A landscape with many peaks, sampled at points; each row gives a point and its height.
From any point a climber steps to the highest of the 5 points nearest to it. It stops when none of these is higher. Distance is the straight distance between rows; heights are no part of it.
J_86: [130 125 117  90 128  97 162 131  83 167 128 138 154  93 121 165 161  88
 124 112]  height 67.2
J_338: [146 148 138 147 104  84 120 112  88  99 154 171 249 135 119 151 139 105
 130 112]  height 71.4
J_621: [105 130 122 151 100 140 111 136 123 117 139 113 127 151 126 125  85 142
 147 128]  height 57.9
J_591: [122 114 112 122 132 183 112 145 187 105 116 107  85 183 138 114 102 172
 110 143]  height 47.3
J_873: [133 136 122 157 100  87 128 128  97 116 161 146 216 140 122 136 128 111
 133 126]  height 74.3
J_948: [140 145 102  87 105  88 144 150  85 140 144 150 191  81 118 187 158 101
 121 120]  height 69.6
J_906: [137 129 115 133 180 164  97 107 158 125  91  63  37 124 129 101 133 158
 110 138]  height 53.8
J_441: [102 115 124 144 110 121 127 140 107 132 152 104 134 137 139 125 110 119
 150 138]  height 52.0
J_65: [119  98 124 148 139 151 114 121 230  77 120 160 101 203 147  99 115 167
 130 122]  height 46.5
J_345: [108 103 124 145 113 129 145  87 202  71 108 191 118 206 127 110 107 170
 131 114]  height 64.4
J_148: [122 119 114 139 109  86 142 142  97 132 160 124 174 130 129 145 135 108
 136 134]  height 61.4
J_253: [150 142 140  87 124 104 155 134  82 180 113 143 153  63 107 166 154  89
 116 110]  height 50.6
J_199: [125 125 117 145 181 155 102 112 143 123 101  67  44 119 129  99 140 143
 137 130]  height 51.3
J_467: [132 133 116 135 105  88 145 152  91 119 161 140 209 121 122 159 147 104
 126 137]  height 40.4
J_255: [146 115 101 130 184 177 107 102 171 112  99  69  49 154 137 108 118 166
  94 153]  height 52.8
J_360: [147 139 109 147 191 160  97 110 174 129  98  59  34 132 136  94 137 158
 112 147]  height 53.1
J_155: [120 106 125 127 132 184 115 137 210  96 121 129  83 188 144 106 106 169
 115 140]  height 44.5
J_486: [157 164 166 108 137 139 136 173 107 211 114 116 112  55 126 107 167  87
 106 147]  height 69.8
J_346: [122 120 130 146  95 132 146  88 183  95 113 184 127 174 111 119  94 158
 145 108]  height 43.1
J_998: [148  85 104 123 188 182 101 116 208 101 130  91  61 194 169 110 111 186
  96 163]  height 63.9
J_427: [123 104 120 133 144 180 105 137 210  97 126 121  95 197 150 101 114 172
 119 146]  height 45.0
J_956: [141 151 110  84 109  90 144 148  74 138 142 147 188  71 111 192 150  99
 120 112]  height 69.4
J_575: [ 98  99 124 122 139 110 129 132  95 135 146  97 106 127 137 127 131 108
 142 134]  height 50.7
J_969: [128 128 131 156  96 126 139  90 156 101 129 178 143 160 108 132  82 160
 148  95]  height 46.3
J_867: [123 103 120 136 139 171 109 133 224  88 125 138  88 194 155 100 110 172
 122 129]  height 68.3
J_576: [109 110 136 108 141 108 146 133 101 150 142 113 117 114 131 130 152 102
 130 132]  height 57.0
J_911: [147 106  94 124 185 185 106 112 184  98 104  79  58 174 140 118 122 173
  88 160]  height 49.1
J_790: [148 197 116 102 102  98 123 145  59  99 151 168 223  59 108 199 143  94
 129 120]  height 67.0
J_193: [112 116 129 146  95 132 152  83 187  76 119 182 130 180 112 120 102 165
 138 101]  height 43.2
J_675: [157 161 162 103 124 128 128 171  93 217 100 109 117  45 113 117 155  89
 113 145]  height 47.9
J_260: [118 126 135 162  94 138 119 126 141 109 134 133 140 153 116 118  82 155
 158 118]  height 56.9
J_986: [143 164 105 108 106  90 140 147  76 120 146 156 211  77 107 188 154 103
 118 127]  height 70.3
J_950: [115 130 121 135 100 169 115 136 170 103 122 137 104 166 115 105  82 163
 137 129]  height 57.1
J_540: [145 126 165 111 169 142 113 159 133 190 120 105  91  77 149  88 178  96
 120 152]  height 42.9
J_953: [134 142 146 153 102  89 122  91  95 103 155 169 215 147 122 144  98 121
 144  99]  height 51.8
J_687: [ 99 114 122 135 127 128 128 140  99 130 141  89 116 139 142 122 115 117
 142 137]  height 44.0
J_285: [169 170 160 115 123 123 127 179  62 218 106 100 134  33 121 125 144  86
 112 133]  height 45.8
J_590: [142 153 117  82 113  90 145 147  68 151 139 143 174  62 118 197 153  98
 122 102]  height 31.8
J_991: [166 166 162 122 111 122 133 162  69 217 110 114 146  28 111 132 145  82
 114 123]  height 46.1
J_604: [121 108 144 121 162 108 143 132 106 160 123 117 103 107 138 118 158  88
 130 136]  height 55.3
J_580: [120 128 137 156  93 136 128  98 162 110 128 171 136 160 114 124  80 154
 147 108]  height 49.2
J_772: [154 173 112  77 103  90 137 151  64 126 143 154 191  58 111 198 148  95
 122 102]  height 68.9
J_218: [120 114 145 128 168 122 134 133 114 161 127 107  93 106 137 104 159  94
 135 134]  height 54.4
J_113: [159 164 167 102 122 136 127 194  80 220 113  98 114  36 123 113 144  97
 105 145]  height 43.5
J_490: [132 149 144 162 101  89 118  93 103 107 156 155 212 151 114 134  97 122
 139 102]  height 61.3
J_480: [ 98  99 125 150 117 126 147  85 198  59 118 182 107 213 135 108 118 162
 133 115]  height 68.7
J_424: [120 115 124 139 108 158 123 131 201  99 116 161 113 178 128 102 101 174
 138 129]  height 47.7
J_21: [134 130 135  91 136  99 162 132  94 179 115 141 144  81 123 141 165  91
 125 124]  height 60.1
J_512: [ 84  85 122 156 119 113 144  72 198  42 131 175 115 239 144 115 117 167
 127 115]  height 37.2
J_209: [160 166 158 111 117 128 127 189  54 220 107  86 116  34 119 127 136  91
 102 139]  height 45.1
J_870: [ 89 101 123 152 106 109 154  71 187  44 132 183 117 231 143 128 120 168
 133 121]  height 50.0
J_617: [117 130 137 151  89 154 123 136 150 110 129 138 125 157 122 120  82 152
 150 113]  height 57.6
J_937: [122 126 118 130 119 175 116 139 190 106 114 125 100 171 128 112  93 168
 127 134]  height 56.5
J_883: [149 141 144 100 132 120 163 137 102 185 113 138 132  68 117 139 165  85
 116 123]  height 51.5
J_200: [152 185 122  99 109  96 120 137  54  79 146 180 241  59 101 196 150  85
 136 115]  height 67.1
J_978: [165  90 106 141 209 176 108  96 211 115 120  76  45 174 162 107 122 187
  85 168]  height 57.2
J_333: [117 109 143 136 171 122 118 128 115 150 123  91  73 111 147  99 148 105
 139 126]  height 36.4
J_103: [106 124 121 140  92 119 148  75 155  77 120 196 134 177 108 138 104 177
 140  98]  height 43.8
J_445: [110 116 135 140 175 137 110 120 124 142 113  79  55 107 143  96 146 123
 136 132]  height 33.5
J_191: [126 117 128 134 118 174 114 132 211  90 121 152 103 185 127 106 105 167
 126 133]  height 53.0
J_94: [120 118 107 119 143 185 109 132 175 101 111 100  84 175 142 112 104 171
 104 145]  height 46.4
J_215: [170 168 165 104 116 135 126 194  58 219 110  78 108  33 119 120 154  90
 109 149]  height 44.1
J_53: [128 119 142 103 152 107 154 131 106 166 128 130 117 100 130 126 169  92
 119 127]  height 56.4
J_839: [131 114 108 116 167 186 110 115 164 110 101  84  64 168 125 111 110 165
 106 149]  height 41.8
J_994: [ 96 101 119 141  96 118 154  71 180  56 118 193 120 211 123 133 116 172
 136 106]  height 48.9
J_864: [128 108 113 115 155 187 108 127 183  99 106  96  78 175 132 113 112 171
  98 149]  height 56.2
J_466: [166 164 160 112 117 131 134 169  80 218 104 116 128  41 122 118 149  95
 110 135]  height 43.7
J_177: [139 140 147 149 112  88 119 101  92 105 156 163 230 146 121 139 123 109
 144 108]  height 64.6
J_391: [146 171 109 118 106  95 136 148  84 104 150 163 224  85 115 176 154 100
 126 128]  height 65.9
J_159: [113 129 135 147  90 108 145  63 141  83 129 189 157 167 105 151  83 166
 150  91]  height 45.9
J_289: [116 129 119 142 103 163 121 137 161 111 124 136 119 160 122 113  78 160
 140 130]  height 57.3
J_439: [152 170 116  70 116  93 147 137  57 156 133 145 180  58 108 199 143  90
 121 104]  height 73.2
J_547: [140 120 156 134 179 146  92 140 140 166 127  88  65  89 154  93 165 117
 139 129]  height 52.9
J_408: [112 116 135 150 111 144 130 111 206  86 109 178 110 182 122 114 112 163
 136 113]  height 40.6
J_106: [139 122 165 122 169 124 126 140 125 180 122 111  86  89 146 103 175  92
 128 136]  height 55.1
J_378: [115 112 130 147 119 156 126 112 203  89 112 173 109 191 131 107 107 159
 132 118]  height 44.6
J_58: [ 96 113 118 129 131 151 120 130 108 117 130  82  90 149 132 117 107 137
 137 136]  height 69.9
J_167: [127 120 153 131 171 125 125 130 121 164 124 101  75  95 142  96 169  96
 130 136]  height 54.2
J_806: [127 140 125 162 105  93 122 124 103 116 163 147 213 134 130 132 121 109
 139 120]  height 73.6
J_67: [170 118  93 140 188 175 105 104 189 114  99  67  38 152 142 101 128 172
  99 159]  height 55.9
J_694: [ 98 106 127 126 160 137 122 125 102 133 123  81  80 123 142 119 127 122
 141 132]  height 59.4
J_242: [104 125 125 151 100 144 121 140 122 118 131 101 129 145 122 125  88 140
 144 135]  height 57.4
J_248: [130 141 144 150  94  93 122  63 112  95 152 168 192 156 118 141  88 132
 149  92]  height 49.9
J_323: [170 121  92 145 200 171  99  98 205 118 110  63  41 152 141 102 132 183
  80 163]  height 56.6
J_868: [107 122 119 132 114 166 112 137 138 115 123 111 101 156 127 118  92 153
 141 135]  height 52.5
J_294: [164 164 163 107 134 142 124 182  98 215 107  96 104  57 124 111 156  90
 104 159]  height 45.6
J_116: [136 125 158 135 181 137 105 142 133 167 123  97  74  92 160  90 175 105
 133 139]  height 53.3
J_354: [ 99 123 124 145 105 136 116 142 118 115 144 109 134 144 127 117  89 137
 148 138]  height 57.7
J_224: [110  99 132 114 164 106 141 124 104 147 133 109 103 113 134 116 152  90
 132 132]  height 54.7
J_508: [124 125 116  96 126  88 158 136  85 149 138 132 160  98 121 164 164  99
 117 135]  height 71.6
J_798: [137 123 149 114 166 111 134 138 112 183 118 128  97  90 135 105 177  92
 132 142]  height 55.4
J_388: [110 115 115 113 118 101 147 145  97 146 151 120 155 128 130 146 140  98
 132 136]  height 64.5
J_295: [134  94 115 128 162 179 101 131 225  91 128 114  80 202 171 103 116 186
 106 153]  height 73.1
J_713: [131  97 117 127 157 181 101 130 213  95 126 122  89 195 160 104 107 180
 110 143]  height 64.7
J_118: [159 102 108 125 184 182 105 100 203 102 119  89  60 183 160 118 119 177
  90 168]  height 52.2
J_804: [105 113 121 135  82 111 157  61 174  63 126 201 138 196 113 144 104 179
 141 106]  height 47.8
J_897: [157 153 165 103 133 145 118 177 114 207 113 108  99  54 129 110 162  96
 109 162]  height 43.4
J_888: [137 136 142 160 101  88 125 100 103 109 158 159 218 148 120 144 104 113
 145 113]  height 69.2
J_498: [109 119 122 149  97 105 125 140 100 124 168 126 173 138 123 137 110 118
 148 129]  height 65.5
J_932: [126 144 118 141 102  87 131 140  94 105 160 153 221 119 128 156 150 103
 119 126]  height 65.4
J_598: [ 93 107 128 129 159 127 125 126 108 137 129  92  89 127 137 118 130 115
 140 131]  height 54.9
J_797: [127 125 118 134 180 159 101 114 136 114  95  71  46 134 125  96 128 146
 121 134]  height 51.6
J_516: [128 136 124 153 105  94 128 135 106 112 161 138 197 130 123 134 119 115
 142 131]  height 77.9
J_258: [124 127 108 114 114  90 147 149  90 140 160 134 186 109 117 165 157 105
 131 129]  height 66.9
J_42: [125 134 144 155  90  95 129  84 116 109 149 164 201 146 121 133  83 128
 154  95]  height 51.0
J_262: [146 134 158 127 167 138 107 158 139 185 126 104  80  79 159  96 185 101
 119 150]  height 48.0
J_348: [ 97 108 122 136 118 117 140 141 103 133 147  97 125 141 136 139 124 114
 135 133]  height 43.9
J_977: [ 95  88 133 155 117 121 141  82 209  57 123 180 110 220 137 111 128 165
 130 122]  height 63.4
J_537: [130 134 105 118 107  92 146 154  82 128 157 148 194 100 126 173 150 106
 117 131]  height 63.7
J_240: [108 123 134 139  86 113 147  73 152  77 127 190 146 169 111 140  88 164
 139  98]  height 44.7
J_503: [118 133 137 165  98 121 124 131 117 124 151 135 165 138 122 127  90 131
 155 130]  height 43.6
J_150: [152 164 113 113 104  89 132 151  81 112 148 159 225  78 113 189 151  92
 122 126]  height 69.0
J_112: [123 127 102  99 121  88 146 152  87 135 150 130 171 100 132 159 159 102
 123 133]  height 74.0
J_985: [167 165 154  90 119 138 127 188  74 223 105  86 104  38 133 114 151  96
 105 164]  height 42.7
J_696: [125 136 140 160  89 110 131  78 126 107 133 167 164 155 111 137  78 150
 154  97]  height 48.6
J_907: [152 180 107  79 113  95 135 148  57 114 144 157 207  52 111 205 148  85
 129 104]  height 66.7
J_779: [102 100 126 161 129 131 140  87 214  51 117 174  97 214 144 100 121 164
 134 114]  height 73.0
J_366: [116 133 132 146  84 116 144  61 143  91 128 186 153 168 111 144  80 162
 144  98]  height 46.2
J_306: [146 174 112  98 100  96 131 142  66 106 149 162 220  67 110 193 149  92
 132 124]  height 67.4
J_299: [143  88 109 129 173 185 100 127 211  99 129 101  70 196 167 102 119 195
  93 159]  height 68.5
J_444: [115 113 111 128 154 148 113 122 116 120 112  74  74 132 133 110 119 141
 131 141]  height 69.3
J_433: [103 103 132 107 143 108 146 136 102 146 140 120 113 114 141 128 156  99
 133 130]  height 56.3
J_396: [105 115 128 134 160 138 122 117 108 130 117  84  81 130 135 114 131 122
 144 126]  height 66.8
J_269: [149 146 142  99 130 109 153 140  92 196 108 141 132  63 117 135 159  82
 119 123]  height 51.2
J_584: [157 156 142  84 121 107 151 132  63 188 116 139 164  45 109 170 138  89
 123 103]  height 47.1
J_826: [142 120 106 135 178 161 105 110 156 116  93  71  44 142 126 106 127 157
 111 138]  height 54.1
J_380: [ 86  93 118 150  91 102 150  67 175  43 134 186 125 234 131 135 123 177
 130 119]  height 71.3
J_631: [124 121 135 152  93 143 132 107 180  87 117 170 127 179 111 117  97 164
 140 108]  height 39.9
J_942: [127 120 161 127 181 127 110 136 126 161 121 105  78  91 150  98 165 100
 139 136]  height 54.5
J_247: [130 143 108 117 104  90 140 143  92 121 161 150 208 108 121 172 147 103
 123 131]  height 53.5
J_848: [129 120 129  94 145  97 159 129  98 170 129 137 126  95 119 130 169  90
 124 131]  height 58.7
J_263: [151 148 128  76 119 105 155 129  64 170 120 142 164  62 114 174 154  92
 115 100]  height 38.4
J_764: [142 143 123  88 127  95 155 133  77 168 122 146 163  70 114 174 156  93
 117 108]  height 30.7
J_811: [123 119 125 137 111 176 114 135 172 107 120 120 103 169 129 111  90 167
 129 135]  height 56.8
J_539: [149 145 135  92 134 102 161 129  91 182 115 134 140  69 113 150 162  86
 114 113]  height 58.4
J_979: [124 134 105  98 109  95 155 150  93 144 144 142 178  98 125 178 164 103
 121 126]  height 70.4
J_235: [102 120 117 128 121 154 112 151 121 114 131  94  98 150 129 122  95 138
 145 139]  height 50.2
J_111: [146 155 124 134 115  90 128 134  89 103 152 171 237 106 115 159 153 101
 128 127]  height 70.0
J_534: [109 119 118 111 117  93 154 142  95 137 144 134 159 110 131 159 158  97
 130 134]  height 72.0
J_326: [123 109 121 145 124 164 116 119 219  91 118 156  96 198 139  99 111 165
 117 133]  height 49.6
J_608: [147 175 123 121 112  93 121 130  62  82 147 186 252  98 118 163 158 101
 127 123]  height 68.8
J_493: [155 146 156 102 136 127 147 143  98 208 109 135 127  58 110 131 161  88
 120 136]  height 49.3
J_36: [145 135 163 111 151 130 132 157 120 190 119 122 112  82 138 104 177  96
 120 139]  height 52.4
J_63: [121 102 123 150 149 158 101 127 237  80 124 147  86 207 165  88 120 176
 126 123]  height 44.4
J_683: [135 115 108 121 175 180 113 112 172 108 102  84  62 159 135 105 115 171
  98 157]  height 48.4
J_374: [161 151 156 101 129 128 143 160 106 205 101 127 117  64 114 116 162  91
 112 141]  height 48.3
J_502: [155 167 116  72 109  86 140 141  52 139 141 147 185  52 115 205 141  90
 123 103]  height 75.8
J_367: [ 97 114 119 139 111 108 128 148 105 128 163 115 150 137 138 132 113 116
 140 136]  height 50.3
J_77: [146 162 117 125 107  91 122 138  86  94 149 172 239  95 104 170 160  97
 130 122]  height 64.1
J_128: [103 120 122 142 110 161 121 136 145 116 127 107 110 154 122 122  84 161
 137 135]  height 53.9
J_640: [114 120 121 156  99 113 123 137 103 116 158 127 169 146 121 124  97 130
 152 124]  height 62.0
J_605: [111 126 123 147 100 150 109 134 151 110 133 122 121 156 126 120  83 149
 144 127]  height 57.8
J_723: [112 127 117 126 118 163 111 137 190 104 120 140 106 178 124 111  92 166
 126 125]  height 56.7
J_26: [124 137 137 168  86 120 125 105 124 105 148 145 160 147 113 123  86 137
 157 109]  height 27.2
J_29: [109 119 123 120 131 159 116 129 122 119 115  86  89 145 128 114  96 141
 133 139]  height 71.9
J_665: [120 126 140 163  93 137 134  97 164  94 119 176 131 162 104 120  78 159
 150 109]  height 45.2
J_574: [109 112 131 135 167 131 118 115 110 141 115  86  64 113 140 101 144 112
 144 127]  height 13.1
J_72: [133 123 134 149 179 147  87 129 138 141 105  72  34 106 142  89 146 137
 134 125]  height 51.9
J_666: [149 182 114 111 103  90 128 146  67  93 146 177 230  66 105 196 152  95
 133 118]  height 67.9
J_926: [112 109 144 131 161 118 122 120 110 150 124  95  83 115 139 113 153 105
 139 129]  height 37.3
J_425: [105  97 136 157 125 134 131  94 215  70 117 176  96 211 146  96 116 161
 131 112]  height 72.7
J_459: [129 114 109 112 152 181 109 130 160 105 109  93  72 166 133 112 103 163
 110 152]  height 38.3
J_384: [125 100 120 146 150 163  92 133 227  91 128 132  93 205 165  99 113 172
 122 131]  height 42.4
J_871: [118 131 133 151  94 145 121 119 168 105 120 152 129 165 117 112  86 157
 144 117]  height 54.8
J_383: [154 143 170 105 151 143 116 179 131 194 119  96  92  71 150  91 178  94
 112 149]  height 35.2
J_488: [108 130 121 153 108 100 130 131 104 121 165 124 173 135 132 132 105 122
 144 127]  height 63.6
J_13: [142 148 116  80 117  91 158 139  72 160 129 146 169  65 116 179 151  93
 124 114]  height 5.7
J_612: [154 156 127 133 104  86 126 132  81  93 148 177 243 109 112 159 154 109
 133 122]  height 71.0
J_628: [153 154 145  95 131 118 146 144  86 206 102 135 135  54 115 147 152  87
 116 118]  height 49.7
J_96: [115 123 116 119 115  88 145 156  91 136 157 124 174 122 129 147 149 105
 128 141]  height 67.6
J_739: [114 118 118 150 106 105 130 139 105 125 161 124 178 135 129 138 122 108
 143 137]  height 65.3
J_564: [111 131 134 147  87 123 143  72 147  91 120 188 144 168 111 137  87 167
 147  95]  height 45.3
J_995: [141 131 126 146 186 149  80 120 150 148 106  62  33 107 142  92 138 146
 136 126]  height 52.7
J_767: [107 105 119 114 130 102 145 134  92 142 147 119 139 116 137 147 151 102
 135 141]  height 63.2
J_711: [122 134 138 142  91  96 125  73 122  90 138 178 174 153 114 155  82 144
 152  84]  height 49.4
J_642: [130 129 143 146 185 143  93 129 130 153 122  78  49 105 145  91 154 123
 130 129]  height 51.4
J_709: [117 110 125 130 164 150 110 119 116 129 115  80  71 127 134 104 132 127
 138 131]  height 39.1
J_468: [148 138 152 103 136 124 148 147 102 195 108 136 118  65 120 118 173  89
 128 133]  height 52.6
J_231: [101 105 119 119 137 105 151 132 100 142 152 111 131 123 141 135 138 102
 140 135]  height 53.7
J_606: [139 135 123 146 103  88 129 131  89 110 158 151 224 123 123 145 144 114
 137 122]  height 73.3
J_817: [156 104  99 137 193 179 104 106 195 111 105  72  41 170 146 108 125 174
  81 163]  height 56.1
J_729: [107 105 125 136  98 112 158  76 184  63 116 190 128 204 117 123 115 167
 138 104]  height 50.1
J_198: [104  98 124 147 104 127 148  80 194  63 111 192 112 201 128 121 119 173
 136 109]  height 61.0
J_735: [119 125 127 142 177 144 101 119 127 136 106  73  51 114 140  97 147 125
 136 125]  height 47.4
J_239: [126 135 141 145  88 122 138  78 134  98 130 173 159 158 113 135  74 157
 147  95]  height 47.5
J_314: [135  94 107 124 174 186 101 121 209 106 120  99  73 194 158 107 107 179
  93 157]  height 68.4
J_579: [100 107 114 135 121 104 138 138  98 132 156 102 136 123 139 139 134 111
 138 137]  height 44.3
J_556: [140 157 112 101 113  89 140 149  83 121 148 152 194  79 113 178 157  96
 124 125]  height 70.2
J_766: [115 125 117 131 170 151 105 118 127 121 107  73  51 130 129 109 127 145
 127 128]  height 50.5
J_763: [127 135 144 167  98 105 127  94 119 106 152 162 185 149 116 133  82 137
 152 100]  height 49.0
J_23: [100  96 114 140  94 114 161  69 185  51 125 189 117 222 126 134 118 172
 134 121]  height 49.8
J_887: [148 126 115 144 183 159  93 114 153 134 102  59  35 111 136  97 144 156
 115 135]  height 53.2
J_834: [142 159 113 110 104  90 138 156  79 120 151 150 217  82 114 184 158  94
 124 127]  height 70.7
J_241: [120 124 121 154 103 103 122 138 103 122 161 133 193 138 130 136 116 116
 144 129]  height 70.6
J_452: [126 108 107 121 160 188 112 132 192  96 116  91  73 182 148 111 112 180
 101 159]  height 66.6
J_351: [161 157 156 101 126 109 156 144  63 205 112 136 159  51 111 152 148  84
 117 106]  height 48.1
J_659: [129 129 117  86 123  96 162 142  81 146 135 150 162  80 122 171 154  99
 116 120]  height 61.1
J_831: [152 159 139  85 126 108 151 125  72 192 112 136 156  52 107 162 154  87
 117 104]  height 48.2
J_589: [115 119 109 122 113  91 142 152  98 133 154 138 179 116 132 150 148 100
 129 135]  height 65.2
J_472: [125 123 144 146 178 138 102 132 132 151 118  86  57 102 149  97 160 111
 135 125]  height 50.9
J_943: [169 165 159 109 120 124 140 156  70 219 102 115 136  34 110 131 143  86
 111 126]  height 46.6
J_878: [146 131 153 102 144 118 149 147 114 191 114 126 107  78 130 110 173  81
 125 137]  height 55.2
J_543: [131 126 106 124 171 181 110 105 160 117  95  66  49 158 135 104 121 161
 103 149]  height 50.8
J_152: [120 113 115 135 160 169 108 114 141 117  97  68  54 133 125 102 115 152
 119 136]  height 49.5
J_522: [110 107 114 136 113 101 138 143  97 125 156 111 151 128 128 133 126 105
 135 134]  height 46.7
J_733: [104 101 128 114 147 106 142 133  96 152 136 105 109 118 134 120 145 101
 130 130]  height 55.5
J_805: [135 123 153 132 173 133 118 146 138 178 121 105  83  89 152  95 176  95
 127 136]  height 54.3
J_233: [117 125 130 140  95 154 130 131 184 105 115 159 120 167 116 110  92 162
 137 120]  height 48.5
J_190: [ 91 108 116 145  86 105 153  77 175  55 123 190 132 212 121 144 117 175
 126 111]  height 54.0
J_420: [107 107 127 137  99 122 154  75 172  73 118 190 124 195 115 132 103 169
 135 108]  height 44.8
J_554: [142 122 160 123 179 142 101 152 137 178 127  93  66  87 165  93 176 111
 126 139]  height 51.7
J_557: [122 115 120  95 136  95 152 135  90 163 142 126 136 105 121 145 165  91
 122 130]  height 59.8
J_682: [164 161 159 100 132 118 147 150  77 207 100 124 149  44 105 143 145  80
 115 118]  height 48.8
J_894: [127 118 145 107 157 112 148 135 108 182 117 126 114  85 134 116 180  87
 131 134]  height 55.7
J_429: [112 117 112 124 137 170 117 136 135 119 114  83  81 148 128 119  95 156
 127 136]  height 75.2
J_476: [117 132 136 159  88 135 119 110 136 112 132 159 151 148 107 116  85 152
 156 110]  height 46.0
J_987: [126 116 121 123 126 178 119 145 194  99 121 126  97 185 142 114 101 173
 119 142]  height 53.4
J_251: [142 150 118 135 104  91 131 146  93 115 152 150 225 116 121 162 155 107
 119 132]  height 59.2
J_505: [119 128 134 145  97 149 130 116 182 106 116 161 124 165 112 108  89 161
 143 113]  height 47.2
J_364: [111 107 117 114 127  96 147 135 100 148 150 126 150 120 141 143 162 101
 126 127]  height 69.5
J_302: [162 166 161 108 119 118 136 157  64 216 117 107 146  30 113 137 137  77
 123 120]  height 46.9
J_484: [113 125 131 163 101 131 121 125 118 117 143 122 145 135 127 117  86 137
 153 124]  height 58.1
J_889: [112 112 135 135 168 138 116 121 110 139 112  86  64 117 137 101 140 119
 133 130]  height 17.6
J_393: [117 100 126 145 132 165 115 134 222  87 125 149  92 194 147  92 115 173
 122 134]  height 45.4
J_189: [110 107 126 115 146 103 150 136  96 147 141 115 125 114 137 136 162  99
 131 133]  height 58.3
J_840: [117 122 110 118 145 175 112 127 146 114 109  80  77 157 136 117  99 160
 123 147]  height 64.2
J_487: [127 136 138 169  91 111 117 106 122 109 145 155 175 142 111 121  85 132
 151 109]  height 29.2
J_921: [107 130 129 161  93 118 130 131 111 111 154 120 155 149 120 130  89 134
 147 125]  height 59.3
J_966: [102 112 126 140 112 127 125 140 110 126 149 108 135 141 127 128 101 126
 150 131]  height 55.6
J_413: [104 122 118 140 116 143 119 142 106 123 141 104 108 143 129 121  95 140
 145 133]  height 42.8
J_553: [118 107 135 148 125 153 117 125 221  86 122 173  98 199 136  91 112 169
 127 122]  height 47.0
J_755: [141 145 132 148 106  92 130 124  89 109 159 169 237 128 115 146 147 109
 134 115]  height 72.6
J_884: [123 130 131 163  85 126 129 125 133 123 143 133 151 146 113 123  83 138
 148 115]  height 51.1
J_319: [110 119 112 133 143 158 114 128 123 107 117  88  79 148 130 116 102 157
 125 136]  height 72.5
J_64: [158 168 159 104 121 128 122 192  44 220 110  71 105  28 125 121 149  89
 103 154]  height 44.2
J_172: [148 158 124 135 111  90 122 129  71  93 145 171 248 113 116 164 148 101
 116 110]  height 69.1
J_795: [135 102 113 119 157 189 110 134 210  94 126 109  75 190 149 111 109 179
 109 154]  height 68.2
J_419: [107 123 126 149 102 125 133 141 105 120 151 115 147 147 132 128 102 126
 143 140]  height 57.5
J_951: [149 142 155  99 145 127 132 152 116 198 115 131 113  73 132 104 173  86
 116 146]  height 52.1
J_930: [113 119 134 146 105 140 138 102 190  92 110 181 123 180 129 106 100 160
 140 111]  height 42.0
J_852: [155 184 118 108 107 105 126 143  57  87 143 177 235  68 109 192 153  93
 125 118]  height 67.3
J_358: [121 130 132 142  99 125 153  83 175  88 118 187 131 180 115 127 101 167
 140 102]  height 43.0
J_352: [119 129 115 114 112  91 149 148  90 134 158 122 179 113 126 162 163 108
 130 134]  height 70.8
J_52: [125 126 118 138 104  99 132 143 101 124 163 135 199 124 125 143 133 109
 136 131]  height 59.1
J_8: [167 166 148 103 126 118 146 149  66 205 103 132 150  45 108 146 138  80
 120 106]  height 48.7
J_272: [130 132 125  84 137  96 160 141  90 171 119 130 148  89 120 149 164  95
 117 119]  height 63.1
J_275: [144 164 109  93 107  84 136 152  76 125 145 154 207  66 109 201 154  98
 122 120]  height 70.1
J_835: [ 99 119 127 138 116 130 127 142 105 123 145 100 130 137 133 123 108 134
 148 133]  height 50.4
J_677: [148 151 125  79 120  95 151 135  70 164 122 144 175  60 114 183 147  93
 122 100]  height 17.8
J_777: [123 111 134 111 156 109 149 129 111 170 130 121 112 107 137 123 166  96
 135 126]  height 55.8
J_296: [121 131 139 170  94 102 123 101 115 117 150 144 189 141 120 132  92 127
 154 110]  height 43.3
J_182: [121 126 118 123 113 180 116 135 172 111 119 114  88 164 124 106  87 170
 122 141]  height 56.0
J_741: [117 130 133 157  99 143 126 120 153 113 129 155 138 156 112 120  78 159
 143 116]  height 53.6
J_784: [129 110 119 136 124 176 118 141 202  97 118 140  99 181 136 105 106 166
 125 137]  height 54.6
J_301: [137 128 143 139 186 138  89 145 137 165 121  83  50  95 165  93 163 122
 134 131]  height 52.3
J_470: [111 117 113 127 125 166 118 142 132 116 126  97  87 150 127 115  96 147
 134 140]  height 66.5
J_185: [127 133 130 163  98 100 129 129 107 114 168 134 189 134 125 134 111 119
 152 121]  height 68.6
J_529: [136 119 105 123 172 188 102 110 182 107 105  82  61 169 139 103 116 173
 101 153]  height 46.8
J_670: [117 119 111 123 152 177 113 119 136 111 106  85  71 149 128 111 106 155
 121 142]  height 63.8
J_312: [100 108 126 128 155 137 119 128 109 123 116  85  82 134 138 109 120 127
 138 126]  height 72.1
J_196: [142 141 135 157 101  83 121 112  96 112 155 156 224 141 129 143 124 115
 140 115]  height 73.5
J_409: [165 158 154 107 123 129 146 163  93 217 104 125 128  46 108 130 147  84
 111 128]  height 45.7
J_277: [149 137 155 113 162 137 122 159 125 194 121 116  95  77 148  97 177  93
 121 151]  height 45.5
J_815: [162  92  99 139 195 176 106 105 211 116 113  79  56 185 156 111 117 180
  94 170]  height 58.5
J_449: [ 94 106 121 135 134 127 135 134 101 126 141  92 111 128 137 119 119 120
 148 136]  height 47.6
J_660: [115 122 110 119 134 183 112 138 162 106 113 103  78 168 128 107  98 167
 118 149]  height 44.9
J_204: [160 146 162 101 147 141 128 168 121 207 111 111  98  68 146 101 171  95
 110 158]  height 40.8
J_492: [118 121 136 149 104 147 137 118 195 101 121 170 121 177 119 105 102 159
 138 113]  height 35.5
J_559: [145 127 100 131 184 173 106 106 176 106  94  69  45 147 132 101 126 167
 100 158]  height 55.0
J_862: [125 144 145 168  91 120 127  96 140 104 135 155 159 148 113 123  76 143
 153 107]  height 42.1

Where does a climber stop that starts at each point below?
J_529 => J_295
J_911 => J_295
J_564 => J_516
J_408 => J_516
J_239 => J_516
J_468 => J_112
J_348 => J_516
J_420 => J_779
J_277 => J_112
J_735 => J_295
J_445 => J_112
J_951 => J_112
J_826 => J_295

Two climbers start at each pair of points below. Name the first point that both come to, or write never.
J_554 / J_218 => J_53
J_26 / J_621 => J_921
J_378 / J_987 => J_289
J_539 / J_493 => J_272
J_467 / J_612 => J_873
